Each row is a point on a landscape with many valleys, with its height.
A ball rolls from a point to whichever of its 6 nearest points has the largest drop for the distance, and stops where none of them is lower. Distance is the straight distance between rows; heights are no part of it.
j169: [-18  -3  16   0 -12  17  -1   2 -19  18  -1   2  35  -4  -2   2  -3   2
 -11  -1  12   7   7  27 -12  11  11  -6  -4   9  -1 -17 -21  -4  -4 -14
  -3  12 -13   8   4  -1  31]  (h 451)
j307: [ -7   3   1   0  -8  -7  13  -1  10   0  -1 -10  25 -19  20  -7  12  12
  12  15  -3  11  -6   9  -6  19  13 -21 -24   1   8  -6 -22 -11  15  -1
 -20   6  -6  22 -11  -4  13]  (h 271)
j191: [  6  19   5 -18   4  -2 -10 -15 -11   7  -4  -2 -13   1 -11   3   6  -7
 -10 -13  14  -6 -11 -11   5  -5 -11  13   6  -1 -14   6  15  -5  -7  10
   6  13  -5  -8   7   3  -3]  (h 478)
j327: [ 13  23   6  15  -1  -2  -7 -17  13  -2   3  -2 -14  12 -18   2  12   2
  -1   5   0 -26   3 -12  13 -21  -6  10 -10   1 -34   5  33   9  -8  25
  16  -5   3  -6  -8   8 -18]  (h 502)
j447: [  2   4   0   4   1  -2   5   4   7 -10   6   1 -10   5   0  -1  -5  -2
   2   1  -1 -16   1  -6  -6  -4  -7   3   8  -2  -5  -3  13   4 -13  -8
  10 -11   5  -3  -1   4  -7]  (h 639)
j233: [ 18   5  -2 -10   1 -18   4  -8  18 -19   2 -13  -1 -22  24  -6   8  13
  21   6 -10  25 -18  -8   6  23  15  -9 -19  -8  11  12 -13 -10  30  12
 -25   9   3   5  -8  -5 -14]  (h 177)
j97: [ -7 -10  -1   7  14   1  -1   6 -13   1  -4   7 -17  16 -17   1 -15  -4
  -8  -9   5 -32  14  -1   2 -29 -21  11  13   7 -14  -6  17  14 -24  -1
  18 -12   7 -10   3  -4  -2]  (h 833)
j803: [  9   1 -10  -5  -3 -12   0   0  14  -3   4  -2 -10   0  12   3   1   0
   1   4  -7   0  -8  -9   6  10  -2   2  -1   0   3   6   7   1   0   0
  -2   0   3   0  -1   2 -13]  (h 442)
j756: [ -1 -10 -10   2   1 -13  16  16  13  -7   4   0   0  -3  12  -3  -4   2
   7   6 -15  -4   5  -2  -4  11   4 -11   3  -5  23  -4 -14  -6  -2 -11
  -3 -18   7   7  -2  -1  -4]  (h 365)
j651: [ -1  15  -1 -14  -3  -5   3  -7   8   4  -2  -8  15 -16  16  -4  13  16
   7   2   4  28 -18   0  -3  23  12  -9 -23   0  11   5 -24 -14  20   3
 -23  12  -4  17  -8   0   8]  (h 266)
j819: [ 11 -18 -12  -1  12  -7  -5   9   7 -10   1   8 -36   8   0   7 -18 -11
  -1 -14 -13  -3   1 -21  14 -16 -17  10  18  -4   8   9  16   7  -8   3
  12 -11   2 -23  17  -2 -30]  (h 723)
j190: [-12 -12  -5  11  -2  -6  17  13  13  -2   5   1  22  -7  19  -4  -1  13
  15  19  -1   6   4  13  -5  12  13 -21  -8  -5  24 -12 -21  -6   8  -9
  -7 -11   3  14  -6  -1  15]  (h 325)
j132: [-27 -13  10 -10  -2  16   0   5 -19  22  -5   0  30  -3   4   6   1   3
 -12  -8  10  19  11  25  -4  12  17  -6   1   9  16 -19 -22 -14   7 -19
  -7  10  -9   9   1   1  36]  (h 321)
j579: [  6   9   1  -8  -5   2  -9  -1   2   2   0   0  -5   4  -7   0   5  -9
  -6   1   2  -7  -6  -6   0   3  -6   5  -5   2 -12   0   7   2  -4  -3
   3  11  -3  -2   2   4  -2]  (h 560)
j301: [  1  13   2  30  -5  -8   7  -1   8 -18   3  -1  -3  10 -12 -11   4   8
   4  18 -11 -42  19   5  -5 -19  -5  -4 -14   4 -30  -6  32  21 -22  -1
  17 -22   1   6 -22   1 -10]  (h 376)
j510: [-22 -17  11   8  -9  22   0  10 -27  17   2   6  31   8 -10   1 -14  -2
 -10  -8   9  -6  17  27 -11   3  12  -9  14   9  -7 -14 -16   3  -8 -18
   7   4  -5   9   6  -3  28]  (h 427)
j755: [  9  40  14  12 -14   3  -5 -14   7  -2   2  -6  -2   6 -17  -7  21  -4
  -3  11   9 -25  -4  -3   2  -5  -7   4 -13   2 -41  -1  26   3  -5  19
   8   3   3  10 -14  10  -9]  (h 452)
j918: [ 14   0  -6 -12   6  -7  -3  -7  12  -8   6  -4 -16   0  15   1   1   2
   8   0 -10  29 -13 -18   7  14   3   4   0  -8  11  21   2  -6  19   7
 -15   4   3 -11   6  -2 -18]  (h 276)
j464: [  1 -25  -9 -11  22  -1 -10  11  -8  -5  -4   5 -36   5 -14  12 -17 -18
 -12 -22  -1 -10   1 -16   9 -31 -23  13  21   1  11   6  22  11  -9   3
  18 -10   0 -22  28  -7  -8]  (h 841)
j807: [ -3 -25 -17 -10  13 -10   9  12   5  -3   2   4  -6  -3  18   4  -9   0
   1  -2  -8  15   2 -10   4   6   0  -3  11  -4  34  -1 -18  -5   8 -12
 -12 -11   8  -9  15  -7   4]  (h 226)
j408: [ 18  -8 -14  -3   3 -12  -2   8  23 -20   6  -2 -26   3   8  -3  -6  -3
   5   3 -25   1  -4 -20   8   0  -2   7   1 -14   7  18  22   8   6  10
   6 -10   3 -18   2  -5 -33]  (h 437)
j25: [-11  -8  -4  24 -12  -9  20  18  27 -13   4  -6  30 -12  18 -14   2  15
  23  32 -11 -11  11  22  -9  12  18 -30 -10 -11  15 -18 -26  -5   9 -16
  -7 -21   2  32 -12  -7  10]  (h 307)
j867: [ 15   5  -2 -11   3 -13   1 -12  17  -9  -6 -14   5 -31  26 -14  18  30
  30   7  -6  42 -21  -5   1  16  19  -8 -28  -9  17  17 -22 -16  31  15
 -41   7  -1  10 -14  -6 -12]  (h 81)
j535: [  3   4  -3  16 -10  -7   7   5  15 -13   7  -2  -2   3   0  -8  -3  -3
   6  13 -10 -26   8   0  -2  -4  -3  -5  -1  -1  -6  -2   9   7 -15  -9
   9 -13   3   5  -9   0 -12]  (h 468)
j230: [-18 -16  -1  -4   0  12   1   6 -16   9  -6  11  10  -3  -5  12  -8  -3
 -11 -12   6  -3   4   6  -1   0   3   4  14   9  14 -14 -17  -2  -8 -19
   2   1   0  -5  12   0  25]  (h 460)
j39: [-17  -5  -2 -16   4  15  -3  -2 -19  20  -6  -5  11 -14  12   5   1   8
  -7 -10  11  33   0   7   2  18   6   1  -3  14  24  -7 -27 -20  16  -7
 -15  13  -6  -1   2   1  18]  (h 355)
j478: [ -4  15  11  21  -4   6   0  -9  -7   0  -2   2   3  10 -23  -9   1  -3
  -4   6   9 -36  13  13  -6 -28  -6   6  -4   7 -36  -9  20  16 -18   6
  14  -7   2  11  -9   2  -3]  (h 225)
j152: [-18 -14   1  -2   4   3   8  11  -2  12   2   5  18  -8   9   2   0   4
   0   5  -3  14   6  10  -5  12  12 -10   4   3  20 -10 -22  -9   7 -12
  -5  -4   3   2   3   1  17]  (h 153)
j829: [-32  -1  23  -1 -20  30   1  -8 -33  29   0   3  43  -3 -12  -2   1  -1
 -14 -12  23  16  14  39 -10  23  22 -14  -7   7  -5 -15 -29  -8  10 -13
  -2  23 -15  11   1   4  30]  (h 554)
j926: [-12  -4   4  34  15   7   2  -1 -12  -6  -3   4  -7  27 -28 -10  -6  11
  -5   0  -1 -40  30   7  -4 -49  -9  16   1   6 -33  -8  25  22 -29   3
  25 -21  14   1  -7  -6  -3]  (h 386)
j591: [  9 -15  -7   6  15  -7  -6   5  12 -13   2   2 -34  12 -13   3 -11 -10
   2  -5 -21 -21   8 -20  14 -26 -20  16   5  -7  -5  12  34  12 -12  11
  25 -19   4 -21   5  -8 -29]  (h 598)
j721: [  9  13   3 -30   8   4 -22 -18 -25   9  -6   2 -21  -1 -12   7   7 -11
 -16 -25  15  14 -19 -15  10  -6 -10  18   8   6  -6  15  12  -5   4  11
   2  22  -3 -21  14   1   3]  (h 476)
j501: [  7  -2  -2  -5  14  -1  -6   6   1  -6   0   4 -23   4 -15   3  -7 -11
  -3  -9   0 -14   0 -13   5 -17 -13  13   9  -1  -4   2  16   5 -10   6
  11  -1   4 -16   6   2 -10]  (h 151)
j387: [ -8 -14  -3 -15   9   6  -9  -1 -19   9  -6   4  -4  -1  -6  13  -6  -9
 -15 -19   9   4  -1   4  -1   0  -2   7  15  10  11  -5  -7   0 -11 -11
   3   7   3  -7  16  -3  21]  (h 550)
j997: [ -2   1  -6 -25   6   7  -8  -6 -18  11  -5   0  -3  -2   1  12  -1  -7
 -14 -17  11  22  -3  -6  -4   1  -1  10   9   9  13   3 -13 -10   4  -7
  -6  15   1 -11   7   5  10]  (h 61)
j193: [ -3 -20  -8   0  16 -17   9  21  15 -10   6  -3   6 -10  24  -3  -3  15
  19   8 -18  15  -3  -5  -2  14   7 -12  -1 -18  37   3 -18 -12  18   1
 -18 -18  10   3   0  -6  -4]  (h 166)
j924: [  5  31  16  17  -3   8  -5 -18 -17  10  -3  -1  -6  13 -26  -2  16  -5
  -3   3  22 -24   0   7  -1 -22 -12  10  -9   5 -43  -5  26   8 -12  23
  11   6   0   7 -10   2  -2]  (h 411)
j934: [  4  22  13   2 -11  10  -6 -13 -20   9  -4   0   9   4 -18  -1  16  -7
 -11  -2  20 -11  -4   5  -6  -8  -4   5  -5   6 -26  -3   9   3  -7   5
   3  12  -5   3  -4   5   4]  (h 469)
j957: [ -5   3   4   4 -13   4   1   1  -7   3   3   5  14   2  -3   5   1  -9
  -5   1   7 -12   0   5  -9   3  -2  -5   2   5  -8  -7   2   6 -15 -10
   5   3  -3   8   3   2   8]  (h 592)
j171: [  9  19  -1   2 -14  -8   4  -5  15 -12   3  -8   0  -4   9  -4   8   0
   9  15  -4  -9  -6   1  -1  15   3  -5  -8   2 -12   0   6   1  -1  -1
  -4   1  -3  12 -17   1 -11]  (h 206)
j916: [-34 -33   9  22 -16  20   5  24 -11  15   9  13  42   5  -6  -9 -15  11
   3   2   1  -6  27  35 -11   9  22 -13  15   3   8 -19 -30   1   1 -22
   7  -4  -4  14   9  -5  36]  (h 564)
j246: [-34 -35   0  -8   5  10   5  14 -10  17  -1   4  24  -5   4   3 -14   8
  -8  -7   3   9  18  23   1   5  14  -6  12   6  29 -21 -36 -11   6 -16
   0  -6   0  -1   8   4  40]  (h 248)
j526: [ 21  21  -3 -21  -3  -8 -14 -15   5  -5   5   0 -21  -7   5  -2   7  -3
  -2  -4  -5  22 -19 -21  13  13   3   9   0  -6  -9  23   8  -6  10  16
  -6  14  -3 -13   1   3 -25]  (h 297)
j699: [-14 -21  -1   6   0   2   9  18  -2   5   6   5  12   3   8   1  -4   2
   0   2  -3  -5  12   9  -7   4   7  -5  12   5  17 -17 -24   2  -7 -19
   2 -10   4   8   6  -1  19]  (h 333)
j480: [ -6  20  14   7 -24  20  -1 -10 -24  10  -3  -3  27  -3  -8  -2   6  -5
 -15  -3  17  -1  -1  18 -13   9   7 -11  -7   9 -22  -5  -6  -2  -9  -3
  -5  15  -9  11  -4   7  17]  (h 371)
j784: [ 18 -16 -13   0   9 -20   4   7  21 -18   2  -2 -11   0  20  -2  -8   2
  19   0 -23  17  -9 -15  10   9   3  -2  -1 -19  20  14   3   0  15  -1
 -16 -15  11  -9  -2  -4 -24]  (h 282)
j91: [ 17  28   8  -4  -7   0 -11 -15   3  -2  -4  -4 -12   1  -8   0  15  -4
  -8   2  11 -10 -11 -15   7  -2  -6   7  -1   2 -32   9  18  -1  -2  21
   8   9  -2  -8  -4   8 -13]  (h 382)
j129: [  2  15   3  20 -22   7   5  -1   5  -8   8  -1  19   7  -8  -4   2  -2
  -2  14   6 -20   5  14 -14   3  -5  -7 -12   4 -25 -10   5   6 -16 -10
   2  -2  -4  19 -12   0   5]  (h 473)
j764: [ -8 -10   3  -2   4   7  -5  -2 -13   8  -5   7  -4   7 -15   5 -13  -8
 -11 -13  11 -14   2   0  -5 -15 -10  10  12   8  -4  -6   1   8 -21 -10
  11  -2   3  -4   8   5  10]  (h 220)
j714: [ -3 -19 -12 -17  17  -1   1   6  -8  12  -1  -1  -1  -5  17  -2  -6   7
   2 -10   0  36  -4 -10  -1   9   8   1   3  -5  39   3 -27 -19  15  -3
 -18  -2   5 -11   9   3  11]  (h 263)
j906: [  9   9  -3   1  11  -3  -6  -4   5  -2  -2   6 -23  15 -18   5   4  -5
  -8   1   2 -23   3 -14   9 -21 -21  21   3   0 -19   2  34  10 -15  18
  20  -7   4  -9   5   3 -18]  (h 582)
j614: [ 28   4  -3 -10  -8 -11  -4 -13  16 -19  10  -4 -16  -3  16  -1   1   0
  12   9 -18  16 -18 -21  15  18   6   5  -2 -15  -3  26  13   3  18  17
  -5   6   6  -5  -8  -3 -32]  (h 306)
j265: [  0  19   0   8 -21  -6  10  -1  18  -9  -2 -14  29 -15  14  -8  19   6
   9  28   6   5 -10  21  -8  22  18 -26 -28  -5   1  -4 -17  -6  15   0
 -24  14  -8  31 -20  -7   9]  (h 238)
j183: [ 19  27   0  -1 -10  -8 -15 -13  21 -14   6  -7 -17  -3  -6  -2  16   1
   3  11  -4  -6 -12 -17  12   6   0   4 -11  -6 -26  17  21  -4   7  24
  10   5  -3 -11  -7   5 -29]  (h 335)
j308: [ -3 -11  -8  -6  20   0  -7   0 -18   3  -7   6 -18  10 -21  15  -9 -15
 -13 -17  10 -16  -1  -7   1 -30 -20  14  20   2  -3  -4  18  12 -15   3
  16   2   3 -18  23  -2   4]  (h 869)
j773: [ 16   5  -4  21  -1 -11   0   6  26 -28   6  -1 -32   7 -14  -3   4   3
   8  14 -33 -26  13 -12  10 -18 -11   5  -5  -2 -15   7  36  17  -8   8
  20 -21   5 -12 -11   4 -35]  (h 358)
j247: [ 12  17  -3  -2  -7  -7  -6  -3   9  -7   5  -2 -19   3  -7   3   5  -4
   0   0   1 -17  -3  -9   1  -2 -11  10   1   0 -18   5  22   9  -7   9
   8  -4   0  -4  -5   2 -16]  (h 398)
j839: [  6  -1 -10   4   9 -11   1   4  18 -11   1   4 -29  10  -8   4  -6  -5
   4   3 -12 -19   9 -13   5 -17 -16   7   6  -2  -3   5  25  11 -14   5
  14 -16   7 -11   0   1 -23]  (h 504)
j412: [ 13  -5  -8 -12   9 -15   4   0  15  -9   1  -1  -9  -7  25   3  -2   6
  17  -6 -17  23 -10 -18   2  13   3  -1  -3 -12  21  15 -11  -7  22   0
 -22   2   6  -5  -1  -1 -16]  (h 229)
j582: [ 16   9  -3  -9  -6 -14   0  -6  28 -15   5 -11  -4 -13  19  -3   8  11
  15  12 -14  16 -17 -12   5  18  12  -6 -11  -6   4  12  -1  -3  18   9
 -12   5   0   3 -11  -2 -19]  (h 247)
j240: [ 23  -7  -6  -4   1 -17  -8   1  21 -22   5  -2 -19  -1  18   1  -6   2
  20  -1 -28  18 -10 -22  14   8  -2   5   5 -16  11  21  17   6  10  11
  -2  -4   4 -14   0  -3 -36]  (h 348)
j332: [ 15  19   4 -19  12   4 -24 -18  -4   2  -1   6 -29  11 -18  12   6 -11
  -9 -15  11   5 -12 -29  26 -17 -13  23   7  -3 -20  22  30   4  10  33
  18  12   0 -26  10   0 -18]  (h 392)
j778: [-21   9  13   2 -16  17   3  -6 -21  20  -2  -2  31  -7   2  -1   7  -3
 -12   1  17  21   5  27  -9  22  15 -15  -8  10   2 -12 -21  -8   6 -10
 -13  20 -13  14  -4   3  26]  (h 446)
j589: [  3  15   9  -3  12  11 -10 -12 -24  18 -13   9 -13  11 -21   8   9 -10
 -15 -19  19 -12  -5   1   2 -24 -19  17  10   8 -19  -1  22   3  -8  14
  19  12  -2  -8  11   4   6]  (h 618)
j58: [ -8 -22  -9 -11  15   4  -4  11  -7   3  -6   6 -15   6   1   7 -13 -11
  -8 -14  -3  -2   1 -12   2 -14 -17   7  24   1  19   0  -6   8 -12 -12
   3  -6   3 -16  15  -3   5]  (h 686)
j433: [  0  16   5  -5 -15  -1   4  -9   3   1   0  -8  20  -9   7  -5  17   5
  -1  10   8  12 -10   9  -4  21   9 -13 -15   3  -9   2 -11  -7   3  -1
 -15  11  -8  19 -11  -2   6]  (h 125)
j536: [ -3 -10  -7  10  -2  -7   4  10   7  -7   7   5  -9   4   6  -1  -9  -3
   0   1  -3 -16  15  -5  -4 -11  -5   2   7   2   9  -6   0   9 -11 -11
  11 -14   4   2   6  -4  -2]  (h 223)
j295: [ 17  -7  -8   7   8 -12  -6  11  24 -19   5  -2 -34  11  -5  -2 -12  -5
  10   4 -26  -8   6 -20  14 -11 -12   6   6 -12  -4  18  33  13  -5   9
  18 -15   0 -31   0  -3 -35]  (h 434)
j99: [ -8 -13  -9 -21  17   5   2  -1  -9  17  -5  -3   5 -18  17   2   0  15
   3 -11   3  42  -1   2   1  10   6   3 -11   9  43  -4 -31 -20  20  -5
 -24   5  -2  -8   4   3  18]  (h 273)
j805: [-12 -14  -9 -27  14   8  -1  -3 -16  16  -5  -4   3  -9   6  11  -5   2
 -10 -12   5  29  -2   2   2   5   4   5  10   8  30  -3 -24 -14  11  -8
 -12   9  -2  -7  10   3  22]  (h 308)
j178: [  8   7   0 -25   2   4 -11  -9 -13   7  -7   0  -5  -5   4   4   3  -7
 -10 -13  10  23 -11 -11   4   9  -8  10   7   7   8  15  -4  -7   4  -2
 -11  15  -5 -11   6  -1   0]  (h 433)
j389: [ 16   3  -4 -12   4  -4 -14  -5   4  -4   3   5 -32   5  -8  12   1  -9
  -8  -7  -6   0 -10 -21  11  -6 -13  17   5  -5  -2  14  18   2  -2  15
   9   3   1 -18   6   0 -19]  (h 538)
j554: [  8 -19 -15  -8  12  -6   0   8   8 -12  -2   3 -19   4   5   7 -16  -9
  -1 -10 -15   9  -4 -18   6  -1  -8   7  13  -5  17   8   4   6   1  -4
   5 -11   8 -19  13  -7 -19]  (h 497)
j393: [ -7   8  10  16 -20  10   7   0   5   3   2  -2  31   1   2   0   5   3
  -3  18   7  -7   0  16  -8  14  11 -15 -12   4  -9 -14  -9   2  -6 -14
  -3   3  -5  25 -12   4  14]  (h 362)
j187: [  6   5   2 -14  14   2 -16  -9 -16  10 -10   4 -20  13 -19  12   4 -11
 -16 -24  15  -7  -6 -14  11 -28 -21  20  15   3  -8   3  23   2  -5  13
  16  10  -3 -15  13   0   1]  (h 633)
j626: [ 18   9  -5  12  -4 -13  -2   2  21 -19   6  -8 -23   2  -3  -1  -1   0
   8   6 -15 -16   3 -13   2   0  -8   4  -2  -4 -13   5  26   9  -9   6
  13 -10   4  -9  -8   4 -23]  (h 168)
j156: [-21 -10  12  15 -15  21   7   9 -12  10   2   7  33   6  -7  -4 -10   3
  -5   6   2  -9  14  29 -12   9  12 -10   9   4   2 -15 -22  -1  -6 -18
   4  -2  -8  17   1   0  30]  (h 584)
j166: [  6 -21 -13  -8  17 -11   5  11  12  -3   0   0  -1 -10  25  -3  -1  11
  18  -1 -14  28 -10 -11   7   6   6  -9  -6 -19  37  10 -19 -14  21   2
 -23 -11  10  -8   1  -1  -9]  (h 193)
j521: [-17   7  10  -4  -8  12   5  -5  -5  13  -4  -4  33 -16   9  -5  16   8
  -2   7  11  19   3  21  -5  22  16 -18 -18   4   5  -6 -23 -10  12  -6
 -18  16 -12  14 -13   8  21]  (h 317)
j731: [ -4  -6   2   8  24   5  -9  -4 -18   5 -12   7 -18  20 -28   5  -9  -8
 -12 -17  16 -26  12   4   3 -45 -25  20  15   4 -13  -5  26  14 -19   4
  25  -6   1 -10  12  -5   7]  (h 785)
j181: [ 21  19   1  -5  -6  -6 -19 -13  18 -16   9  -7 -27   4  -6   0  10  -4
   2   4 -11   0 -13 -27  23  -2   0  12  -1 -10 -27  23  31   4  13  36
  14   7  -2 -17  -2   7 -29]  (h 337)
j859: [  6  13  -3   0 -10  -8  12  -3  23 -12  -6 -13  15 -24  21 -15  20  17
  17  21  -2  18 -18   7  -6  22  18 -19 -28  -6   9  -2 -19 -13  23   4
 -26   7  -8  25 -18  -7   0]  (h 221)
j751: [  6  -5  -9 -13   4   2   0  -2   3   1  -1  -2  -7   0  10   5  -5  -1
   1  -5  -4  12  -6 -12  -1  12   2   0   5  -3  15  10  -7  -6   8  -8
 -10   3   2  -4   2  -2  -6]  (h 387)
j907: [ -7  -2  -7  13  -9 -15  19  10  18  -4   1  -8  26  -9  15  -8   5  10
  11  19  -4   2   3  19  -8  17  13 -25 -16  -2  10 -16 -21  -5   9  -8
 -11  -7   3  24 -16  -5  13]  (h 342)
j797: [  2   6   6 -12   8   8  -8 -10 -30  11  -9   4  -6   3 -14  11   2 -14
 -16 -19  20   0  -9  -5   0  -7 -10  11  12   6  -9   1   8  -1  -8  -1
   5  17  -4 -12   9   7   9]  (h 593)
j428: [-13  -6   0  17 -16   7  15   9   0   1  10   5  27   5   8  -4  -5   6
  -4  15  -3 -10  11  22 -10  11  11 -16   0   2  -2 -17 -22   3  -8 -16
  -1  -3  -1  18  -2   4  19]  (h 556)
j775: [ -8  -3  14  19   8  15  -4  -5 -27  13  -6  11   7  19 -26   3 -12   0
  -8 -14  15 -27  11  14 -10 -36 -10  12  14  11 -26  -9  13  14 -22   0
  15   0  -2   2   9   2  15]  (h 524)
j954: [-13   0  18  14 -15  25   0  -2 -31  19  -2   3  32   5 -22  -1  -8  -6
 -15  -4  13  -8  10  25 -11   1   2  -8   4   7 -17 -14  -8   1 -12  -8
   5  12 -12  12   5   0  21]  (h 101)
j114: [ 11  17   0 -19  -7  -2  -4 -18   5  -3   1  -6  -4 -13  17  -5  10   4
   4   1   3  27 -17  -9   2  22   6  -1 -12   0   4  14  -9 -12  14   7
 -18  17  -2   3  -9  -2  -9]  (h 250)
j324: [ 11  -4 -10   8  -4 -17  16   9  28 -20   4  -5  -6  -7  25  -8   0   2
  20  16 -20   2  -6  -7  -1  14  10 -17  -4 -13  19   3  -5   0  13  -4
 -11 -13   9  12  -7  -3 -15]  (h 309)
j607: [ -5  15  19  15   9  16  -4 -20 -31  25 -12   5   7  25 -37   2  12 -11
 -16 -18  28 -19   7  16  -2 -50 -16  18   6  12 -38 -10  25   7  -9  22
  16  13   0   1   5  -3   8]  (h 684)
j214: [  5   6  -7  21 -14 -20  16   8  24 -28   7  -4  -7   0   3 -14   0   1
   7  18 -16 -28   8   3  -5  -2  -2  -9  -7   0 -11  -7  11   9 -10  -8
   9 -20   5   7 -11   0 -16]  (h 481)
j133: [-17 -30  -9 -17  23   1   1  10  -9  14  -6   1   3  -7  11   8  -8   4
  -7 -15   7  29   1   5   0   3   6   1  12   7  43 -11 -26 -17  14  -9
 -10  -2   3 -12  14  -1  25]  (h 253)
j55: [ -5  10  12  -7  -7  18  -1 -10 -31  23  -9   9   8  -3 -11   7   4 -12
 -11 -15  19   2  -1  11  -6   0   2   7   5   8 -10  -2  -6  -3 -11  -8
  -2  16 -11  -3   2   5  20]  (h 432)
j293: [ -1  20   5  19 -16  -3   0  -2  10 -10   4  -1   1   8 -12  -4   4   3
   1  16   1 -28  -1   0  -2 -11  -5   2 -10   5 -31  -5  17  12 -11   0
  12  -1   0   8 -15   4 -12]  (h 380)
j475: [-11  -5  11  27  -1  15   2   5 -22   6  -1   6  10  15 -22  -7 -19   2
  -4   1   9 -30  19  12 -17 -27  -7   5  10   4 -25  -9   9  10 -27  -7
  20 -10   2   7   3  -1  16]  (h 515)
j649: [  8  -9 -10 -19  13  -2  -6  -1  -2  -1  -5   5 -19   3   6   4  -8  -7
  -8 -14   1  16  -5 -14   6   3  -3  10  14  -4  20  14  -2  -3   6   1
  -2   3   0 -16  11  -4  -7]  (h 589)
j761: [ -2  -1  -2  10  -8  -4  13   9  11  -8   2   0  13  -8  17  -4   2   7
   7  12  -6  -2   4   7  -6  11   8 -13 -10  -1  14  -4 -15  -2  -3 -14
  -7  -5   4  18  -5  -3  11]  (h 419)
j844: [ 14 -18 -11  -1  18 -25  11  16  19 -17   3   0  -6 -13  33  -4  -2  10
  38   4 -26  25 -10 -10   4  14  13 -10  -4 -25  31  13  -7  -1  28   9
 -25 -18  15  -2  -6  -9 -17]  (h 209)
j608: [-20   0  12   9 -18  18   8   4  -7  14   2  -1  38   0   1  -4   4   3
   0   5  12   6  12  31 -15  20  20 -25 -10   0  -3 -11 -22  -6   3 -13
  -5   8  -9  19  -7   3  25]  (h 498)
j938: [ -7  10  18  21  -5  16  -4  -6 -25  14  -3   8  13  14 -29   0   0  -5
  -7  -2  16 -27   9  16 -13 -24  -8   5   1   6 -38  -6  15   7 -22   2
  14   2  -5   9  -2   1   6]  (h 405)
j698: [ -7   5   2 -14  -4   3   0  -8 -12  14  -3  -1  10  -9   1   2   0  -5
 -14   0   9  14  -1   3  -3  10   2   1  -5   9   8  -2 -11  -7   2  -9
 -11  15   0   3  -3   5  16]  (h 495)
j953: [ -1  -7  -5  -2   5 -10   9   9  11   0  -2  -5   9 -11  19  -2   2  10
  12  10  -5  17  -2   2  -6  17   8 -15  -9  -3  25  -3 -24 -11  12  -5
 -14  -6   5  12  -5   3   2]  (h 249)
j212: [  9 -13 -11  -2   3 -15   2  11  19 -19   5   2 -21   2  13   3 -12  -5
   6   0 -20   0   0 -16   4   3  -7   1  11  -6  16   1   7   4   1  -1
  -1 -11   7  -6   6  -2 -28]  (h 175)
j108: [-17 -11  13  12  -7  22  -1   3 -30  15  -5   5  18  12 -25   2  -9  -6
 -11 -10  15 -19  16  22 -12 -16  -3   4  10  10 -25  -8   0   6 -15 -10
  15   5  -2   8   8   3  17]  (h 420)
j163: [  5  28   9   4 -24  -4   3 -12   9  -5   0 -10  15 -12   6 -13  14  -2
   2  19   6  -2 -14   8  -8  19   5 -13 -20  -2 -18  -2  -1  -1   4  -2
 -13  11 -14  20 -17  -1  -2]  (h 230)
j484: [ -5 -10 -10  13   4 -20  19  19  21  -7   6  -6  18 -16  25  -9   1  16
  22  26 -14   2  -2   5  -4  11  11 -25 -11 -12  29 -11 -27  -9  12  -3
 -15 -17  10  18 -11  -7   5]  (h 239)
j281: [ 23   5   0   2   2  -9 -16  -4  29 -22   7   1 -31   7  -8   3   2  -5
  12   7 -27  -1   0 -27  24  -7  -5  12   3 -12 -23  26  36  11   8  31
  18  -9  -9 -22  -3   2 -41]  (h 364)
j713: [  8  -4  -8 -20  12  -3  -3  -6   1   6   0  -8   0 -15  21  -3   4  14
  10  -3   1  41 -10  -8   2  18  17   0  -9  -2  30   7 -20 -10  20   3
 -26   5  -1   0   3  -2   1]  (h 310)
j424: [-15 -32 -13 -10  19   1   6  15  -2  11  -2   6  -3  -4  14  -1 -12   0
  -1 -12  -1  22   5   1   3   3   1   2  13   3  37  -8 -31  -9  11 -13
 -10 -10   0 -11  14   2  17]  (h 245)
j353: [-21 -13   5  16 -10   8   5  15 -13   4   5  10  16   7  -8  -3 -12  -1
  -3   2   3 -18  20  19 -15  -6   5  -4  12   8  -9 -10 -12   7 -18 -18
  12  -6   2  10   5  -2  22]  (h 637)
j37: [ 14  19   5  -3   5   2  -8 -12 -10  10   0   2 -12  11 -22   5   7  -6
  -9  -7  12 -21  -4  -8   7 -19 -16  14   0   1 -24   4  27   9  -8  18
  17   8   2  -3   2   3  -4]  (h 511)

Call two points neighbours if one is among the 6 nearest of the other. Go from one point of each pair to the other, from neighbour to neighbour, staying as low as possible. Name the highest point that can't be avoided.
j626, j212 => j183
j626, j501 => j247
j193, j212 => j784
j433, j193 => j859
j997, j433 => j805
j152, j433 => j424
j193, j867 => j844
